Each scene shows the same named points in several views. A view is turned or mirrored, shifted and resized as a whole, has a little noise and may leave points out.
In the rows, 128 means zero.

Scene 1
View 1
(204): [ 85 123 146 136 123 119 102 117  99 145 146 126 114 159 105 154 176 125
  76 126  97 150 102 148 115 111]
(56): [102  82 170 141 101  55 120 116 133 147  79 104  91 120  99  86 133 200
 157  70 100 199 151 100  64 183]
(75): [109 121 136 136 111 102 123 106  77 169 180 130 114 173  97 155 171 154
  57 104 114 150  77 150 125 110]
(235): [103  91 126 144  93  86  89 142 144 108  99 109 113 146 117 110 141 149
 116  97 119 141 132 130 103 156]
(39): [113  95 130 140 104  91  98 129 122 130 137 120 119 156 113 125 142 156
  93  97 125 140 105 127 110 143]
(168): [ 99  95 147 135 104 105  80 135 142 126 112 114 116 127 124 111 128 143
 123 108 122 147 121 114  95 148]
(226): [ 83 111 167 139 123  99 107 120 112 151 112 113  99 137 102 128 158 150
 118 112  90 182 134 123  92 138]
(54): [ 91 111 135 142 116 107 105 133 111 133 131 114 110 167 103 144 178 131
  68 120  93 140 118 151 123 115]
(33): [103 100 155 126 105 110  82 128 133 132 119 119 110 129 122 121 130 138
 123 104 123 155 114 116  91 151]
(134): [ 73 123 161 139 126 119  91 132 117 137 106 113 101 139 108 143 181 120
 103 131  79 165 138 142 106 123]
(238): [ 67 115 175 134 129 123  84 139 133 136  80 110  98 113 117 126 161 117
 140 134  81 181 150 126  83 137]
(128): [101  92 135 128 100 111  64 146 151 103 109 113 119 123 132 107 125 120
 121 109 129 132 121 117  95 152]
(187): [154  73 132 113  75  70 113  96 118 154 183 126 122 143 114 102  88 203
  94  58 182 140  55  93 100 167]
(224): [ 84 106 173 136 127 100  98 124 127 145  89 114  95 119 110 118 152 147
 139 117  87 184 147 123  80 148]
View 2
(224): [117 117 135 117 132  92 141 114 144 117 135 115 134 127 124 141 135 129
 145 143 135 136 121 144 145 136]
(39): [120 127 143 136 128 117 112 131 141 134 109 120 148 140 123 143 123 136
 114 143 121 133 111 131 158 126]
(134): [114 122 133 143 130 106 118 113 168 118 140 110 141 119 125 134 133 138
 138 149 135 148 132 149 151 137]
(187): [130 124 160 131 131 111 123 145 105 156  87 137 146 172 109 150 106 134
  94 143 111 123  83 110 150 116]
(226): [119 122 139 133 132  99 128 113 148 124 135 113 136 133 119 142 131 134
 133 149 130 139 120 144 151 134]
(168): [120 116 135 122 124 111 126 130 146 128 105 121 146 133 127 134 124 128
 134 131 129 136 116 130 146 128]
(33): [118 106 136 122 125 103 132 127 150 130 116 119 139 136 129 133 125 126
 138 137 140 140 121 130 138 128]
(75): [120 134 150 170 135 115  96 122 153 147 138 118 143 151 109 144 117 147
  97 167 117 143 114 139 164 131]
(235): [119 131 135 119 127 119 120 128 141 123 104 121 153 124 127 138 131 132
 126 130 123 130 113 135 155 129]
(128): [119 113 134 119 120 119 118 136 151 129  95 123 150 126 131 125 123 124
 136 127 133 137 122 126 145 124]
(204): [117 123 142 161 130 119 103 123 165 135 138 115 143 136 120 133 120 143
 118 157 126 147 125 144 156 132]
(54): [115 133 139 154 131 120  99 118 164 131 131 116 149 128 121 138 128 142
 116 151 123 145 125 145 163 132]
View 3
(134): [126 169 127 123 103  79 215 135  92  96 140 100 104  97  99 122 124 149
 145 135 156 104 153 113 120 124]
(56): [ 86 155 192  52  77 119 209 203 118 151 121 156  72 127 114  47 125 162
  85  89 142 111 136  89 208 136]
(238): [101 171 148 119  87 103 229 158  82 110 129 124  96 112 103 132 137 134
 120 116 139 108 151  88 116 116]
(204): [140 145  87 107 120  62 171 129  97  94 142  92 114  90  88 103 104 170
 166 137 151 141 136 129 122 115]
(235): [115 141 164  88 131 126 172 179  93 107 152 132  97 137  96  91 113 180
 139 110 129 132 136 115 138 151]
(128): [102 134 152  94 135 138 175 181  74  95 143 134 106 143  85 116 113 169
 131 102  99 144 115 105 112 135]
(75): [147 129  63  82 123  43 145 128 115 100 139  87 120  76  90  66  89 186
 170 142 163 155 122 149 158 109]
(224): [106 169 153  92  81  98 222 162 101 121 127 132  90 111 101  99 128 144
 112 113 147 114 146  85 146 124]
(226): [118 161 128  91  90  77 204 153 103 114 128 118  95 101 105  88 125 153
 126 119 154 123 139 105 150 117]
(33): [105 138 134  82 119 110 175 173  83 109 133 123 105 120  91  92 116 164
 128 103 107 148 121  97 132 124]
(168): [108 135 143  84 119 123 177 176  84 107 137 132 102 131  91  96 115 160
 129 102 107 138 119 105 134 129]
(54): [137 143 114 110 126  74 167 136 102  91 155  95 111 105  91 105 102 178
 172 141 161 129 144 137 129 134]
View 4
(187): [137 111  49 156 100  53 111 103 200 112 180 150 119 137  58 142 144 173
  89 174 101  99 140 125  77 105]
(168): [144 145 115 122 119 118 102  93 189 142 112 119 156 141  95 139 120 160
 155 126 127 154  97  91 124 116]
(238): [159 174 149 104 143 141 124  99 189 152  84  83 147 143  93 146 103 139
 196 122 142 184  87  51 151 104]
(39): [138 150 121 124 120 100 105 101 172 122 152 114 135 150  87 135 132 137
 131 133 104 135 107  98 117 125]
(224): [159 167 133  98 141 117 148 108 203 152 103  90 150 136  83 140 119 137
 183 136 140 160  92  50 149 101]
(204): [130 185 154 121 146 121  97 111 135 113 153  85 104 167  81 151 117 104
 151 135 112 171 104  76 118 131]
(128): [149 144 116 126 108 131  77  84 181 140  98 121 169 153 104 134 112 165
 154 109 125 157  93 101 123 126]
(33): [146 149 112 127 121 115  99 100 182 135 117 114 143 139  84 148 115 155
 156 133 127 155 104  87 121 116]
(226): [151 171 138 102 146 107 143 110 181 137 130  86 133 145  80 143 121 127
 171 145 131 159 101  56 136 110]
(54): [132 180 163 117 138 119  97 107 134 117 159  80 122 168  95 137 130  99
 140 122 105 161  93  81 127 137]
(134): [143 187 164 104 148 132 117 105 159 134 119  70 127 158  89 142 113 112
 178 123 127 177  87  56 144 124]
(56): [175 134  98  96 124  70 183 107 252 169 125 114 174 107  81 124 149 156
 161 146 133 117  92  45 157  85]
(75): [118 178 137 131 146  91 112 123 126  93 197  82  83 170  64 147 136  90
 124 160  99 149 120  83 102 125]
View 5
(224): [161 109 126 170 107 141 122 142 118 126 121 140 123 106 124 113 115 131
 119 139 139 117  89 123 106 116]
(56): [147 108 147 164 119 137  96 142  91 122 115 127 120 132 116  92 135 125
  97 144 142 111  87 163  92  96]
(33): [144 111 141 163 117 128 120 128 130 140 114 144 126 118 135 128 127 139
 129 128 140 116 123 127 123 126]
(204): [178 140 128 157 119 138 149 135 137 129 117 154 127  94 154 146 111 145
 148 109 148 110 128 123 119 159]
(235): [151 112 144 156 129 126 109 133 113 136 122 141 134 127 133 128 117 149
 131 117 141 119 116 143 143 120]
(187): [123 141 163 148 135 114  94  99 124 145  95 132 126 129 154 118 180 131
 129 117 142  96 176 179  97 138]
(39): [157 133 146 152 128 128 120 127 126 135 114 144 128 117 146 133 132 145
 140 111 144 110 133 146 127 141]
(226): [168 125 131 163 112 140 131 144 120 121 119 144 121 103 136 123 113 133
 123 129 145 112 102 129 103 132]
(168): [147 113 137 163 118 126 127 123 136 141 117 143 124 112 138 134 129 141
 137 121 138 116 134 122 126 129]
(238): [163  95 122 174 105 138 135 142 128 131 126 146 124 103 122 124 100 141
 124 136 136 124  87 102 120 119]
(75): [182 170 138 149 128 138 147 133 134 125 107 152 125  90 167 143 127 138
 149 104 155  99 146 151 103 172]
(54): [177 143 133 153 124 140 142 139 128 128 118 150 131  98 150 144 103 153
 145 105 148 114 118 132 135 153]

Which points are out of place in each view (at most two, in the order of its rows)? Write - if all are in place.
view 1 => -
view 2 => (33)
view 3 => -
view 4 => -
view 5 => (168)

Scene 2
View 1
(47): [ 91 150 115 106 122 111  79 140 140 114 140 156 144 148 133 107 142 159
 137  94 122 121 136 122 142 154]
(145): [109 121 117 111 145 126 101 131 134 104 159 144 135 132 128 114 121 153
 133 104 130 130 127 113 140 155]
(167): [110  92 108 126 166 139  99 132 135 107 148 126 119 117  90 112 104 151
 123 118 130 148 113 103 139 149]
(80): [107 141 117  91 120 148  75 130 153 120 114 133 121 157  85 118 151 157
 132 108 114 135 125 110 122 157]
(178): [ 96 122 101 135 146  99  74 145 151 103 134 141 132 134 120 106 124 151
 126 107 128 133 108 113 134 135]
(203): [ 72  96 107 160 177  94  88 163 109 126 165 159 149  95 134  71  84 168
 122  96 154 147 133 122 188 148]
(63): [113 153 120  83 112 132  93 123 148 103 137 144 135 161 124 128 154 151
 139  99 114 121 129 115 121 159]
(117): [106 169 130  70 102 132  99 124 132 111 153 159 146 168 144 122 160 157
 144  85 116 109 151 125 138 179]
(70): [114 130 121  92 132 117 117 119 131  94 171 154 146 145 153 132 134 152
 140  93 125 117 134 117 136 165]
(66): [104 140 124  96 127 117 104 126 127 105 160 156 146 145 146 117 134 157
 139  89 127 118 140 123 144 165]
(11): [104 154 108 118 125  47 117 120 144  60 183 177 168 147 218 137 139 140
 147  82 127  92 119 127 124 132]
(124): [111 136 105 110 125 124  69 133 166 103 111 132 121 152  94 121 150 148
 131 113 115 133 104 106 112 138]
(36): [100 126 110 113 136 128  77 139 146 112 128 134 122 140  97 109 133 156
 127 108 123 139 118 111 134 148]
View 2
(145): [127 130 113 113 133 146 118 136 164 115 167 145 137 141 122 146 118 148
 139 139 136  84 135 146 101 155]
(36): [115 114 109 111 137 138 129 143 140 120 167 155 134 145 112 153 111 139
 157 144 138  79 144 129 106 147]
(70): [145 144 119 114 123 158 114 130 173 114 170 135 138 144 131 146 125 147
 139 144 132  89 127 170 113 144]
(80): [124 106 110 110 128 139 131 143 128 122 163 143 127 149 109 165 120 140
 174 151 139  78 148 137 120 135]
(66): [137 138 118 120 115 149 119 135 165 112 168 138 135 143 137 149 126 141
 142 140 133  92 127 158 122 145]
(178): [115 122 107 114 143 149 131 147 156 110 181 163 144 140 111 143  99 129
 140 141 143  87 134 127 103 156]
(117): [141 132 119 119 106 150 125 135 159 113 170 126 133 145 141 155 132 131
 153 141 133  94 126 159 142 129]
(124): [122 107 108 108 144 151 134 146 131 121 177 155 132 147  94 162 104 130
 168 154 143  80 144 136 115 138]
(203): [ 98 140 105 129 124 119 120 147 181  99 165 174 144 130 152 124 111 143
 104 109 134  91 132 103  76 190]
(63): [138 121 116 113 122 153 127 139 146 117 172 132 130 146 116 160 122 137
 162 152 137  89 134 158 132 128]
(47): [127 128 112 122 117 144 132 143 155 110 175 145 137 141 134 149 117 126
 144 137 136  96 130 138 127 142]
(167): [111 122 106 110 151 134 113 136 153 119 155 160 133 140 103 146 110 161
 144 142 136  72 148 133  72 167]
(11): [159 163 124 122 132 193 123 137 199  97 208 144 156 137 137 135 101 116
 109 141 139 110  95 180 136 142]
View 3
(80): [134 130 146 100 143 169 154 152 190 163 143 133 164 138 146 121 120  75
 118 127  82 145 132 151 123 109]
(167): [108 122 144 119 114 167 168 119 158 154 113 100 144 125 145 122  67 130
 100 123  61 146 147 146 146  77]
(145): [131 117 142 114 157 162 151 124 140 132 123 118 133 128 152 135  85 121
 103 136  89 155 138 156 131  94]
(124): [124 127 131 102 135 169 145 137 209 142 136 125 161 165 148 100 119  83
 107 132  86 137 136 155 119  93]
(11): [152  98 100 110 221 147 105  89 123  40 130 127  96 167 180 135 101 150
  89 168 161 156 114 202 103  95]
(63): [141 124 134  97 174 166 153 146 165 132 147 138 149 138 156 132 127  82
 113 136 105 157 115 173 115 105]
(47): [147 121 146 103 175 162 121 134 151 131 123 136 130 144 155 142 101 103
 119 148 112 149 147 153 116 121]
(178): [123 121 136 118 140 162 124 118 173 123 113 114 130 157 146 112  82 127
 102 143  92 132 157 150 127  93]
(117): [157 120 140  94 200 161 137 144 137 127 140 148 129 128 160 154 121  90
 119 146 124 165 119 172 108 125]
(70): [144 111 130 109 188 158 156 123 119 109 134 127 127 120 160 151 102 120
  98 137 110 173 115 178 124  97]
View 4
(203): [ 84 158  96 148 124 141 110 153 129 100  82 171  76 110 175 150 116 161
 153 156 170 124 139 108 137  19]
(124): [124 148 113 119 160  83 114 119 115 118 137 121 116 128 130 156 133 122
 166 149  89 162 143 135 180 190]
(66): [121 160 117 153 121 130  98 120 151 154 144 143  92 114 126 159 149 139
 201 122 109 139 123 133 130 113]
(47): [125 164 113 136 141 116 113 132 141 129 135 142 100 121 137 160 149 132
 176 131 105 150 122 126 145 125]
(70): [103 135 127 152 141 113  88 108 135 151 144 133  83 108 120 150 129 150
 213 130 104 112 137 123 131 133]
(36): [111 150 104 123 138  99 111 127 111 112 114 132 106 121 145 156 121 136
 158 153 115 159 145 130 177 145]
(145): [ 98 142 116 141 138 111 100 117 125 129 118 134  89 106 134 154 117 147
 183 147 120 130 148 125 153 125]
(11): [106 128 154 157 217 111 116 127 161 134 180 160  71 117 122 138 157 151
 212 120  74  70  97  88  68 116]
(63): [126 147 116 133 142 101 105 110 132 144 151 120 103 120 117 159 142 129
 190 131  85 154 136 138 159 174]
(178): [101 144 109 124 170  99 122 136 114  97 114 143  98 123 154 148 124 142
 153 156 117 137 138 111 158 125]
(117): [134 163 122 148 128 123  99 110 152 157 158 132  97 118 117 163 158 132
 205 118  90 146 118 133 134 144]
(80): [125 159 100 119 126  96 103 114 116 129 128 113 115 121 132 162 132 125
 165 147 103 178 148 147 189 175]

Which points are out of place in each view (at most two, in the order of its rows)? Write - if all are in place.
view 1 => (117)
view 2 => -
view 3 => -
view 4 => (124), (66)
